A landscape with many valleys, sampled at points; each row gives a point and its height.
A ball rolls from a point to the lowest of its 5 nearest points, and stops where none of them is lower. Distance is the straight distance between rows; heights are no part of it.
k_879 (h 532): [125 122 176  93 133 124 105  65 157 228 107 138 121 162 144 157 155 106
 139 202 120 162 123 109 222 101 134 165 146 169  90  86 154 134 152 128
 130  65 129 129  67 179 132 158 199 119  86 130  97 126 165]
k_433 (h 253): [128 138 189  47 140 139 102 101 148 191 182 133 107 189 169 141 179  97
 142 189  88 194 115  78 177 125 145 185 116 152  83  87 162 104 142 158
  94  93 145  74  70 170 146 149 206 141  79 136 114  87 130]
k_373 (h 552): [145  82  97 151 155 144 127 143 132 117 111 141 113  95 125 134 102 139
 154 100 123  73 181 157 152 114 133 133 109 103 155 106  89 160 127  95
 137 128 127 145 143 138  85 159  68 105 130 119 127 133 139]
k_484 (h 330): [141 119 170  73 138 129 108  92 158 240 155 144 103 168 163 149 157 100
 137 198 101 182 122  94 192 116 140 177 112 168  79  80 151 130 144 152
  96  58 151  72  71 183 129 162 204 148  71 136 113 108 149]
k_306 (h 368): [ 95  96 163 133 121 152  99  57 132 149  75 127 125 130 105 114 109 133
 157 161 138  88 132 151 204  97 125 152 166 121 146 109 125 109 164  77
 158 106  99 177  86 135 131 151 130 103 112 143  95 167 167]
k_378 (h 391): [137 150  85 145  99 120 152 213 121  75 111 151 149  96  71 123  59 130
 135  77 160 116  56 170  85 164  94 103 191 169  96 194 104 183  91 161
 143 203  98 153 163 141  96 112 178  89 162 192 122 167 160]
k_769 (h 487): [131 124  70 133 128 112 152 241 147  84 121 162 139  89  76 123  67 138
 161  68 141 100  68 163 124 152 106 133 181 166 105 188  92 200  72 167
 178 200 108 139 169 152  65 167 140  81 153 183 135 174 164]
k_256 (h 258): [149 124 131 145 136 151 133 151 127 145 160 131 122 142 137 114 167 140
 114 123 114 161 166  91 110 147 154 144  86  93 151 113 148 118 125 137
 119 112 154  98 166 119 133 137  93 155 122 106 143  91  84]
k_715 (h 443): [137 134 114 168 134 137 152 180 114 142 161 138 129 127 134 117 148 129
  96 106 106 161 153 112  88 154 146 125  90  86 156 141 124 126  95 162
 111 132 162  94 185 109 101 109  68 146 126  97 165  99  90]
k_493 (h 651): [143  62  73 149 164 113 141 148 155  88 100 142  97 104 131 150  86 135
 163  86 108  49 145 172 143 118 144 144  88  95 137 111  73 194 114 125
 131 160 144 145 148 134  74 170  72  96 109 113 138 145 136]
k_710 (h 335): [139 121 143 154 118 147 125 169 118 145 165 126 137 140 135 113 181 118
  92 115 102 177 149  85  88 158 156 146  76  83 161 128 138 110 103 180
 109 117 168  85 183 110 129 111  68 167 116  98 172 104  84]
k_438 (h 197): [115 190 111 143 101  87 157 135  89  77 118 103 152 110 108 134 101 131
  84 120 157 140  86 139  48 144 101  79 148 147 124 171 142 117 120 127
 112 145 114 125 149  80 149  62 133 148 169 136 143 133 133]
k_506 (h 151): [119 163 139 145 111 118 155 134 102 106 137 117 139 139 130 117 152 124
  99 124 118 160 135  92  81 143 119 102 129 125 131 147 156  91 124 137
 125 126 128 136 148  90 133  79 107 162 153 119 144 117  85]
k_408 (h 77): [125  53 137 148 154 149  97  89 148 147  85 129 111 112 112 133  98 145
 149 145 109  60 157 182 199  95 142 171 125 110 159  97  95 154 135  85
 131 107 117 134 123 145  85 183  90 104  81 129 123 181 158]
k_698 (h 528): [124 159  89 160  95  95 174 230 103 109 154 154 171 108  84 153  56 112
  95 119 137 165  63 126  84 165  95  94 151 141  96 215 127 151  83 206
 134 144 149 128 195 162  79  88 135 100 138 149 138 148 151]
k_248 (h 658): [157  91  83 161 156 125 135 168 140 143 135 134 113 119 151 140 128 136
 122  93 124 111 165 135 109 137 149 127  70  87 146 112 109 170 109 124
 110 137 160 114 154 128 102 147  81 125 111  90 140  98 103]
k_652 (h 283): [114 170  99 130 120  96 136 116 106  72 108 106 135  96  93 142 106 148
 117 107 176  95  87 147  76 128  97  66 163 157 143 169 130 128 137 101
 121 152  90 147 119  79 165  85 153 143 180 141 130 136 140]
k_996 (h 119): [137 120  96 164 126 142 137 152 121 137 125 140 134  90 130 119 138 150
 140  99 131 120 170 138 135 130 132 112 110  99 144 119 117 143 109 126
 138 142 130 138 149 132 103 135  84 111 148 112 137 120 107]
k_622 (h 447): [143 135 189  39 146 105 117 116 140 218 189 156 103 193 169 145 176  71
 142 197  75 193  82  77 183 130 136 181 134 190  60  85 141 114 118 158
  94  73 157  68  57 177 124 152 220 153  80 144 129  97 178]
k_6 (h 504): [118  93 175 138 132 150  89  59 157 215  79 130 113 144 129 135 127 127
 139 189 133 119 144 133 229  93 142 164 142 137 138  83 132 149 156  99
 123  83 115 146  99 165 125 179 143 117  75 129 109 170 157]
k_135 (h 230): [139 142 189  78 121 149  89 100 157 156 180 111 119 191 163 123 193 115
 134 159  76 211 130  64 129 126 164 182 110 129 118 100 156  83 142 150
 101  95 147  96 122 148 167 141 166 158  97 121 128  86  94]
k_282 (h 692): [144  87  72 148 161  99 160 187 147  88 110 156 116  92 113 149  79 128
 176  84 111  55 135 169 133 128 132 136 114 107 131 142  71 205  93 138
 148 177 121 139 169 132  63 167  73  99 129 130 130 146 153]
k_564 (h 542): [132 164  93 171 104 104 174 209  88 109 140 149 163 112  93 131  84 117
 100 106 141 155  92 136  75 154  98  79 138 135 113 189 134 132  83 186
 126 149 131 131 178 130  81  77 114 119 146 161 146 132 122]
k_905 (h 507): [158  91 139 123 150 165  97  96 168 205 140 132  98 157 167 156 131 156
 123 162 119 142 159 122 154 120 161 165  65 118 130  77 133 154 154 121
  95  70 152  85 119 159 129 152 144 135  69 100 124  99 130]
k_95 (h 243): [158 122 166 108 125 160  98 139 153 160 177 128 106 180 173 113 186 133
 120 137  88 188 149  75 106 135 173 172  81 105 145 104 136 120 129 149
 103 100 165  59 143 131 152 149 118 165  98  94 143  94  88]
k_953 (h 250): [100 180 148 132 104  82 161 128  98  95 139  77 144 126 115 125 139 110
  71 134 137 163  80 132  53 149 118  92 136 140 131 162 144  90 118 159
  98 136 135 108 150  70 155  57 125 158 169 113 170 140 102]
k_863 (h 342): [131 160  99 153  99 117 164 192 104  85 123 144 150  91  79 130  80 128
 137  89 167 117  85 156  66 147  83  83 180 167 112 182 120 151  99 158
 145 173 103 155 157 135  93  97 155  93 171 174 121 149 155]
k_634 (h 156): [116 172 130 122 111 117 134  96 106  89 116 100 138 129 118 121 139 133
 115 124 144 127 122 113  87 131 115  91 150 127 135 137 150  85 140 102
 126 140 106 152 117  90 165  79 129 142 165 113 123 116 101]
k_126 (h 367): [ 98  95 162 117 138 144  98  71 123  97  70 118 127 112 100 102 114 133
 165 151 148  66 122 177 172  95 101 130 175 129 136 119 109 113 157  67
 158 135  88 183  84 105 140 139 124 115 135 152 102 186 170]
k_936 (h 341): [118 118 123 109 142 129 106 111 111  58  76 115 121 102  91  93 105 149
 176 100 172  68 101 191 123 110  77  89 180 141 155 138  92 122 140  91
 151 174  76 170  93  93 141 129 128 112 168 172  96 188 190]
k_74 (h 220): [128 132 153 103 131 151 115  68 139 149 124 109 135 146 146 127 160 129
 131 168 120 148 160  96 162 117 144 143 119 124 119  92 152  86 161 108
 140  95 133 144  94 134 159 135 156 129 114 120 102 104 111]
k_628 (h 417): [159  97 136 140 140 156 114 151 149 174 154 130  91 166 174 133 161 137
 111 120 106 163 158 107 104 138 164 158  51  83 158 106 119 150 128 148
  79  92 172  74 142 144 142 136 110 153  81  81 144  89  99]
k_214 (h 359): [129 137 100 124 119 107 136 163 103  53  87 109 121  93  85 106  79 146
 166  74 181  77  65 189  88 130  68  78 187 168 141 169  92 146 116 109
 135 203  87 146 114 100 147 114 167 111 182 197 104 177 188]
k_523 (h 127): [116 177 144  70 132  88 133  58 122  81 135  79 138 136 122 133 156 122
  90 148 124 140 104  99  92 135 142 108 152 125 125 135 162  83 160 109
 118 122 129 120  97  82 220  96 156 166 134  91 140  92  95]
k_376 (h 577): [118 171 105 173  93  99 175 203  94  95 155 134 167 111  90 143  95 100
  96 116 136 159  89 128  60 152  86  81 145 146 115 199 137 115  85 174
 121 145 143 134 182 120 106  63 132 125 161 156 144 135 135]
k_689 (h 491): [126 142  70 143 117  96 153 239 138  98 138 174 163  90  77 139  53 140
 134  82 136 113  65 149 115 160 115 126 164 155 100 202 106 205  71 189
 171 175 118 125 180 167  71 147 134  70 134 169 140 146 144]
k_517 (h 394): [142 105 148 116 132 149  97  73 159 224 129 129 104 152 166 153 140 130
 129 174 111 153 164 117 192 106 152 160 101 141 114  79 143 145 151 116
  97  74 140  96 105 176 135 167 157 132  80 117 114 112 139]
k_127 (h 543): [149  74 116 166 153 143 112 107 147 160 120 131  99 127 153 148 124 148
 140 114 116  96 173 144 131 115 162 147  81  89 144  89 110 158 142 110
 112 101 151 117 135 156 104 150  93 120  88  92 129 108 127]
k_332 (h 374): [110 108 133 122 129 141 107 124 112  74  82 127 125  98  98  92 110 142
 167  97 154  67 119 180 138 116  86 116 181 135 146 135  92 109 135  90
 161 166  87 172 106 117 117 145 112 113 159 166 109 190 180]
k_112 (h 218): [118 164 116 120 131 102 129  80 107  81 102  99 131 114 111 129 125 145
 119 119 173  91 106 136 104 115 109  84 152 148 136 144 137 104 146  75
 124 145  90 148  92  84 181 105 146 140 160 123 104 120 141]
k_129 (h 299): [129 169  87 163 106 117 170 160  98  89 141 138 154 103 110 120 110 123
 108 110 142 143 118 136  86 136  98  86 148 140 130 171 134 128  97 136
 132 151 109 149 143 109 109  88 122 133 178 145 135 133 116]
k_582 (h 191): [141 138 179  96 118 154 112 122 141 150 179 109 112 173 160 101 209 115
 108 145  94 194 143  73 108 135 157 165  98 114 142 113 155  93 134 149
 120 108 153  91 145 125 154 135 117 165 114 109 153 105  77]
k_307 (h 480): [128 140 164  77 151 106 116  79 158 238 128 162 113 172 159 151 160  90
 130 218 108 165  94  85 212 119 134 169 140 183  67  81 154 141 139 152
 110  78 146 103  62 180 138 159 222 135  77 136 121 120 173]
k_752 (h 267): [135 128 111 140 123 145 128 125 121 136 138 131 130 115 136 119 141 142
 129 128 136 130 171 123 135 127 139 123 118 108 141 117 140 113 135 108
 134 126 123 134 134 122 134 131 103 127 148 120 120 110 102]
k_922 (h 329): [118 182 101  96 124  81 136  82 101  75 108  79 139 105 103 146 139 136
  85 121 160 107  89 121  71 118 119  77 159 150 142 170 146  92 147  90
 121 134 107 107 109  81 207  83 144 151 166 106 153 123 119]
k_754 (h 724): [143  73  90 164 165 127 141 152 150 111 113 138 100  97 143 144 101 132
 141  83 125  77 164 165 124 117 153 128  79  91 146 109  85 186 117 126
 116 137 157 130 151 129  87 153  72 109 110  94 139 117 122]
k_524 (h 159): [ 96 163 170 133 102  86 162 141 102  90 154  81 147 137 108 118 143  92
  72 132 118 185  77 115  43 153 115 108 122 136 143 164 153  75 123 174
 102 142 149 109 173  66 152  50 112 167 175 108 174 141 109]
k_627 (h 300): [109 131 160 112 128 145 113  55 138 173 119 124 140 161 141 141 141 131
 136 180 139 141 140 101 192 117 141 143 138 141  96  92 163  94 167 113
 140 100 120 147  77 149 168 126 160 118 107 119  87 122 131]
k_104 (h 196): [133 146 187  72 127 139 114  88 150 150 177 105 122 183 156 126 188 106
 129 183  97 188 118  67 156 124 147 167 125 135 104  88 170  83 153 148
 107 100 139 109  90 150 175 130 184 148  98 131 118  89 103]
k_31 (h 678): [141  88  71 155 154 109 138 169 124  97 111 150 114  82 112 140  91 146
 161  88 126  66 143 161 134 130 133 130  97 105 141 129  89 182  94 139
 146 152 125 138 163 138  80 171  72 103 130 126 142 134 137]
k_363 (h 297): [143 125 161  83 138 156  87 106 166 189 171 127 112 176 171 136 163 139
 126 166  98 178 160  84 143 119 168 162  86 121 124  98 155 118 145 137
  95  75 150  82 114 161 145 157 153 152  89 103 134  75 102]
k_324 (h 331): [151 122 187  54 134 132  86 105 165 220 189 143  98 193 176 155 177 106
 147 189  83 186 108  79 165 126 152 187 101 150 100  89 146 113 141 157
  79  57 155  60  86 174 146 168 202 159  77 129 125  97 141]
k_330 (h 500): [133 156  87 166 116 107 168 204  97 103 131 152 159  89 102 127  89 124
 113  83 143 131 115 140  98 145 107 104 136 136 128 182 127 154  91 162
 147 160 137 136 176 128  76 110 102 116 156 154 136 141 121]
k_133 (h 199): [120 164 148  82 134 102 118  59 127 100 122  87 140 139 131 140 151 123
 113 151 145 122 123 114 115 122 138 104 139 133 126 113 163  78 170  99
 126 119 116 140  85  94 205 101 161 142 136 105 113  95  98]
k_515 (h 293): [106  82 155 149 135 150  88  79 131 122  89 126 121 108 122 117 111 134
 163 149 128  81 150 165 197 100 122 154 155 120 146 106 104 128 142  82
 162 108 102 162  99 135 112 165 105 103 110 145 113 188 161]
k_97 (h 236): [132 138 152 138 111 149 131 145 120 137 169 122 130 147 145 110 191 117
  98 129 119 190 151  83 113 143 148 148  98 102 141 125 154  94 121 139
 127 122 149 103 161 106 143 107  93 160 128 103 158 111  74]
k_391 (h 386): [133  41 117 164 163 134 111 102 163 134  77 133  84 120 133 142  93 132
 149 122 100  55 160 174 157 101 165 155  96  85 150  89  93 175 144 106
 113 121 141 135 136 136  87 161  76  96  85 110 140 156 153]
k_948 (h 249): [125 140 134 136 117 140 115 106 123 120 122 122 134 124 132 112 139 138
 134 137 149 133 171 114 151 117 134 126 129 117 132 104 139 101 148 101
 146 128 105 156 114 118 143 125 117 135 137 113 116 121 110]
k_148 (h 176): [143  56 117 165 156 134 105 122 165 150  92 131  78 127 168 152  98 131
 134 125 118  69 167 177 144 116 158 153  64  74 142  76 102 197 151 111
 100 121 164 129 142 144  97 154  89  97  73  96 132 138 134]
k_688 (h 248): [121 124 150  98 124 155 110  69 147 189 128 129 123 161 159 134 156 126
 127 179 122 169 156  96 185 126 151 155 128 141 110  81 160 116 156 121
 122  73 145 122  84 165 148 143 181 121  96 114 108  96 121]
k_514 (h 525): [129 109  96 143 138 135 131 157 123  86 110 158 141  79 107 114  96 136
 175  80 135  76 129 161 139 133 112 112 150 124 143 140  83 149 105 123
 164 168 107 153 142 132  73 162  87  96 161 150 114 169 148]
k_76 (h 223): [102 175 171 101 109 103 146  97 123  87 147  84 127 166 137 114 184 106
  88 140 111 177  96  84  77 142 129 129 128 129 130 137 154  72 145 145
 123 142 138 114 145  73 181  82 131 170 155 102 153 125  85]
k_549 (h 340): [103 132 149 114 128 143 111  55 131 142  95 114 141 142 128 116 139 135
 128 159 141 121 141 139 178 114 129 128 138 129 118 106 157  92 154  86
 158  97 103 166  88 148 153 124 152 123 112 118 100 123 138]
k_882 (h 180): [121 161 166  98 123 148 127  95 130 126 157 104 129 161 152 118 184 124
 116 141 111 173 151  81 113 135 138 145 115 119 129 109 156  87 147 125
 130 116 138 121 119 119 158 117 143 146 128 105 127  92  91]
k_757 (h 388): [122 129 179  46 143  99 128  88 153 208 171 151 111 194 166 145 175  76
 141 204  89 180  84  73 195 137 139 170 138 180  57  85 163 110 131 160
 100  84 157  88  55 171 146 148 234 131  90 147 120  96 164]
k_616 (h 381): [122  95 107 152 135 152 121 122 120 137 103 129 139 104 131 128 130 140
 144 112 133 104 170 139 159 109 130 131 119 114 143 111 115 120 133  97
 160 119 103 156 126 133 116 149  90 109 131 129 121 142 125]
k_356 (h 137): [139 137 150 116 123 155 113 119 141 154 159 118 127 151 152 122 184 134
 123 140 105 165 173  82 131 126 148 144  97 111 137 102 166  97 145 131
 111 101 148 109 125 136 151 126 121 149 113 116 138 100  89]
k_325 (h 579): [158  84 130 148 147 168 106 120 173 174 139 145  84 166 193 147 120 145
 117 126 104 123 165 143 128 135 171 159  57  82 143  84 121 169 146 129
  80  89 180  81 125 149 133 153 118 137  59  84 135  88 118]
k_284 (h 100): [108 170 135 140 103 110 158 128 104  85 132 111 144 122 116 115 144 121
  96 121 140 142 114 115  71 140 112  91 137 133 134 158 140  89 131 131
 122 148 123 135 143  89 146  76 121 163 161 128 136 128 105]
k_118 (h 307): [119 139 124 168 109 123 159 177 106 137 180 125 148 131 126 118 157 116
  83 114 118 190 137  97  87 149 136 123 107 108 145 145 147 110  87 164
 113 134 155 110 187 100 109  91  74 152 149 113 163 127  86]
k_326 (h 421): [115  97 113 151 131 146 110 124 112 107  94 139 130 100 124 101  99 147
 170 112 141  79 149 168 169 103 110 113 149 119 141 118 105 122 133  89
 172 143 107 178 114 130 106 140  87 101 147 138 107 164 143]
k_100 (h 448): [101 104 171 138 117 135  92  42 146 189  74 124 126 152 111 133 121 134
 128 189 128  99 125 144 221  88 126 157 164 135 126 101 136 128 162  92
 144  98 103 167  77 149 134 162 160 105  98 137  98 165 171]
k_525 (h 276): [132 168  98 154 107 105 151 158  90  89 109 123 142 105  99 127 104 135
 120  96 160 108  82 148  67 147  80  67 149 160 126 183 125 127 118 124
 127 172 103 147 133 105 140  92 146 123 178 148 130 147 132]
k_462 (h 290): [127 141 101 110 129 104 125 108 110  58  85 104 127 103  94 129  94 150
 148  96 177  81  89 172  95 109  80  76 172 151 153 150 102 129 145  79
 135 168  84 158  91  86 168 107 142 135 176 146 112 156 166]
k_79 (h 384): [128 139  82 153 120 116 154 188  98  84 112 145 142  92 101 112  79 127
 146  80 153 100  94 167 102 141  82  96 172 159 123 169 107 150  99 133
 160 183  97 162 143 125  89 117 128 102 165 177 110 162 147]
k_434 (h 439): [131 135  83 169 126 125 152 177 106  92 123 156 152  93 105 109  95 144
 134  79 150 101 133 153 118 139 101 101 156 134 133 159 108 150 102 129
 161 163 110 156 155 126  89 129 109 107 160 155 127 140 121]
k_532 (h 164): [131  58 126 157 152 146  99  89 165 169  93 135  96 128 155 149  96 138
 123 140 125  90 169 170 158 103 159 150  87  91 139  79 110 180 151 108
 109 107 142 122 130 154 106 170 103  97  79 112 141 140 142]
k_813 (h 363): [133 138  85 167 120 130 157 188 107 124 131 152 151 112 119 116 131 120
 112  94 125 132 141 129  97 141 108 108 116 106 121 160 125 139 100 142
 133 145 128 133 182 117  99 124  90 132 154 119 144 113 104]
k_348 (h 301): [121  66 125 153 146 157  99  96 140 137  93 138 120 118 121 122 110 150
 152 123 132  86 171 161 178 100 138 155 126 114 152 101 102 141 131  98
 148 115 109 149 122 145  96 164  90 106 110 126 123 174 140]
k_568 (h 476): [125 143 191  36 149 101 123  70 145 168 175 123 116 204 150 145 168  81
 135 198  82 181  86  67 162 123 140 173 137 157  75 101 165  84 146 157
 100 100 137 102  60 140 176 135 228 139  95 130 110  83 142]
k_592 (h 221): [130 124 166  73 134 141 103  91 159 203 170 131 120 176 169 137 170 119
 138 178  96 181 144  80 166 125 154 169 113 143  91  95 152 107 149 132
 102  74 151  80  96 168 143 153 184 141  78 123 124  87 118]
k_791 (h 332): [133 153  95 131 109 107 129 161 103  60  89 123 130 103  97 122  82 146
 144  74 185  90  64 171  63 132  77  63 176 184 141 181  96 135 127 111
 128 195  97 149 120 110 143 106 173 126 187 179 124 162 183]
k_227 (h 404): [109 109 164 109 132 137 100  40 145 188 103 128 130 141 129 131 138 120
 140 194 125 131 141 127 213 113 139 147 152 139 102  83 152 124 162 100
 137  93 111 152  85 161 147 157 170 117  93 119  86 139 149]
k_251 (h 237): [127 114 143 133 129 162 109  93 133 162 134 120 121 138 144 128 151 139
 121 147 130 148 177 101 159 115 139 142 107 111 134 108 143 104 148 111
 139 100 130 137 107 143 132 140 119 127 110  99 116 116 110]
k_383 (h 399): [154  96 116 146 137 162 104 102 146 161 121 131 109 128 160 137 134 140
 131 131 126 122 187 127 167 116 157 141  90 109 132  96 126 132 140 104
 120  99 134 115 141 153 128 164 103 125  98 105 125 115 122]
k_180 (h 338): [131 148 107 131 108 124 127 143 101  67 105 126 135  93 101 113  94 139
 159  79 172  81 109 168  94 128  77  82 175 156 134 147  99 134 121 102
 146 173  89 171 119 105 125 108 138 116 184 183  96 158 162]
k_510 (h 259): [120 149 122 120 121 119 129 103 111  77  98 108 134 119 112 120 119 138
 139 115 170  89 119 161 114 118 101  89 164 141 141 137 115 109 150  95
 136 158  91 163  91  98 161  92 139 132 165 135 112 126 135]
k_742 (h 222): [107 180 142  61 134  74 135  58 125  84 145  68 135 140 114 128 166 105
  64 149 121 150  78  92  78 138 153 125 155 133 141 152 161  82 151 129
 114 128 125  89 119  75 219  98 143 165 150  79 163  99  99]
k_302 (h 373): [166 115 183  66 130 142  92 124 183 198 190 132 102 185 181 140 167 118
 133 169  80 196 121  86 137 137 153 189  74 130 123 101 136 131 146 152
  73  74 161  48 112 169 146 182 150 180  70 110 130  93 125]
k_108 (h 437): [128 135  87 151 108 118 147 227 141  77 118 164 140  86  86 120  68 136
 150  74 153 103  67 159 114 155  98 114 189 169 102 186  98 184  84 168
 173 198 106 147 158 144  88 137 149  88 163 189 124 162 159]
k_807 (h 157): [127 148 168  84 133 135 116  84 138 148 157 118 130 164 153 128 189 119
 116 171 111 168 145  67 142 123 161 163 123 128 106 102 159  85 153 126
 117 102 139 113  91 133 170 129 162 150 106 110 119  90 101]
k_273 (h 187): [106 179 143 111 121 111 135  90 109  97 138  95 142 140 133 121 156 126
  93 140 132 144 120  98  87 134 132 109 139 125 132 129 156  87 140 120
 122 133 127 129 115  86 189  79 142 164 143  95 135 112  92]
k_977 (h 305): [ 95 130 133 117 124 133 107  68 102  94  87 113 131 107 115 122 119 139
 140 134 173  81 131 156 150 111 102  98 162 134 135 129 117 103 155  87
 149 139  91 184  90 112 156 113 139 123 154 128  87 144 153]
k_733 (h 202): [123 169 174  63 133 110 123  73 141 108 143  89 139 162 142 131 182 110
 115 167 105 161 121  70 119 125 153 141 135 132 110 107 174  79 164 128
 124 117 133 128  93 115 202 114 177 151 120 108 133  89  99]
k_779 (h 198): [121 159 120 150 122 134 147 144 104 108 137 122 142 120 127 118 146 131
 117 113 134 148 155 116 112 141 124 113 120 111 131 136 144 102 121 128
 132 128 117 138 131 100 128  91 105 139 153 129 133 115  96]
k_411 (h 591): [130 109  61 144 152 101 144 217 146  87 127 158 144  70  96 127  75 137
 168  73 123  73 105 171 133 137 115 122 136 132 132 166  79 208  75 156
 171 186 112 136 177 139  60 179  97  87 144 160 140 159 168]
k_626 (h 277): [107 145 142 110 129 135 113  61 122 104  95 106 139 122 128 116 138 144
 132 148 148  98 132 127 152 105 126 115 156 128 125 117 139  96 167  81
 146 123 104 168  85 107 166 113 142 119 137 114  95 115 124]
k_923 (h 201): [122 142 156 108 130 143 115  87 121 120 134 101 131 145 139 119 158 130
 127 156 124 142 137  91 141 111 147 126 127 124 120 109 165 100 164 101
 134 107 134 141  92 128 173 117 145 145 123 117 114  95 105]
k_702 (h 203): [111 182 134 156  91  94 170 166  84  98 142 111 155 130 111 130 124 113
  76 128 141 159  90 113  64 155 114  86 138 135 132 164 140 104 107 162
 112 148 130 125 158  86 128  63 113 157 160 140 145 140 110]
k_393 (h 242): [150 115 137 124 133 170 115 132 149 169 152 126 112 151 161 119 165 145
 119 138 112 161 176  92 131 129 168 161  86 103 141 106 139 118 140 133
 108  92 155  86 140 141 151 140 117 151  96  95 132  91  96]
k_853 (h 362): [116  73 138 135 134 153 107 104 121 113  88 135 120  95 110 104 107 138
 165 119 123  78 156 174 181 103 119 142 160 123 157 121  96 119 137  90
 163 127  91 164 111 126 102 159  94 108 132 155 118 179 157]
k_786 (h 489): [146 115  75 165 139 146 149 182 129 134 139 151 127 108 133 133 128 130
 120  96 128 113 169 121 109 139 136 121  90 102 141 138 108 162 104 142
 127 138 148 117 170 128  98 129  76 119 137 107 147 103 104]
k_967 (h 385): [139 133 103 134 107 118 150 210 125  68 110 136 121  94  79 113  70 146
 165  73 165  96  58 187  85 147  82  98 192 186 121 176 100 168 106 139
 150 222  99 154 139 112 112 132 184  90 169 200 128 173 177]
k_732 (h 494): [138 119  68 140 135 131 148 203 127  97 112 162 149  79 105 120  88 135
 155  74 129  93 126 153 121 140 107 119 146 134 127 157  99 169  84 145
 159 167 110 142 166 138  72 139  98 101 156 152 133 147 132]
k_229 (h 296): [126 134 122 138 119 135 123 104 105 101 108 121 139 105 127 113 120 140
 138 122 160  92 144 147 139 109 113 102 147 126 135 117 117  98 149  88
 159 138 102 169 107 110 137 115 120 129 152 127 109 147 132]
k_239 (h 453): [129 158  96 175 120 123 172 197  93 125 158 147 155 106 113 122 114 113
  89  96 124 153 134 117  98 147 130 103 120 113 124 166 124 134  82 164
 126 145 160 119 195 117  96 103  88 129 142 137 159 124 103]
k_253 (h 155): [107 167 166 148  97 114 160 163  96 117 169 104 136 143 125 113 167 107
  87 129 118 192 113 100  75 154 122 122 116 115 144 158 151  92 105 175
 114 137 145 108 183  79 133  69  86 167 161 113 168 138  93]
k_85 (h 506): [127 132  72 163 124 123 150 203 106 110 131 168 156  77 110 142  88 142
 136  80 143  98 122 148 114 137 107 106 139 129 132 175 105 180  80 152
 155 167 119 144 167 142  77 139  99 106 160 145 127 140 128]
k_966 (h 428): [121 160  69 155 109 111 169 218 110 109 141 165 163  96  88 138  62 122
 111  92 144 138  71 145 104 161  98 102 158 150  96 194 107 181  82 177
 162 170 128 142 178 154  78 112 129  92 154 165 131 143 138]
k_775 (h 235): [125 158 104 156 108 119 159 174  94 108 143 132 160 109 120 114 135 120
  94 110 136 154 131 115  79 145 116  93 125 123 126 160 138 109 103 154
 125 137 128 140 155  95 112  87 107 135 162 132 141 122 104]
k_862 (h 370): [138  72 124 150 130 155 101  90 145 173 100 134 105 125 138 140 116 146
 137 143 125  93 182 167 179  95 149 151 114 119 148  90 116 148 143  98
 130  91 132 128 120 153 110 179 109 114  96 123 128 143 138]
k_463 (h 433): [150 111 109 155 141 148 126 145 126 151 128 133 115 125 145 128 135 142
 120 108 134 133 182 126 124 134 152 131  88  96 146 114 122 134 124 111
 118 115 152 121 142 140 121 138  72 136 115 106 139 103  94]
k_797 (h 457): [175 108 164  99 143 161  81 130 177 196 168 139  85 186 199 142 147 138
 123 146  83 157 141 107 108 135 171 175  51  95 138  95 133 146 146 145
  77  70 183  54 130 150 145 155 132 161  65  89 134  85 113]
k_753 (h 551): [130  54 105 153 160 138 118 127 144 103  88 141 113  98 115 130  86 136
 163  96 115  51 161 187 164 106 141 149 100  98 158 127  78 158 124  91
 141 139 127 139 137 129  83 178  63  97 117 132 135 166 155]
k_224 (h 553): [128  49 106 156 164 103 137 145 160 100  78 142  85 123 140 150  83 116
 171  94  97  29 147 193 144 118 151 153  78  78 148 101  67 202 122 131
 125 154 148 139 135 125  67 161  64 101  90 111 142 158 155]
k_392 (h 334): [125 153 111 146 121 132 149 132  98 101 116 135 152 101 117 113 113 133
 129 104 160 107 135 142 105 125  97  93 146 132 131 146 124 115 123 105
 154 155 100 153 137 110 127 101 121 129 166 147 105 135 117]
k_726 (h 94): [127 132 180  77 124 142 112  79 148 195 155 136 118 176 158 140 167 121
 139 183 112 172 143  84 187 115 140 167 122 146  85  80 160 106 155 128
 112  78 142 100  79 162 159 145 198 142  90 123 112  89 132]
k_533 (h 616): [105 167 121 158  98  96 178 207  90 111 171 134 173 122  96 131  87  93
  77 124 121 182  76 122  67 159  92  89 132 122 119 191 142 109  72 197
 123 133 168 120 203 118  89  63 103 117 158 134 160 143 126]

Call two points neighbours if one is among the 5 nearest of the other. Go from one point of each pair to the other, from neighbour to neighbour, staying as low as possible. Name the highest point that can't be avoided.
k_807, k_523 => k_923
k_807, k_726 => k_104
k_726, k_408 => k_126
k_284, k_996 => k_752
k_523, k_284 => k_273

For each start below, name the point where the ball stops.
k_967 => k_284
k_936 => k_284
k_378 => k_284
k_214 => k_284
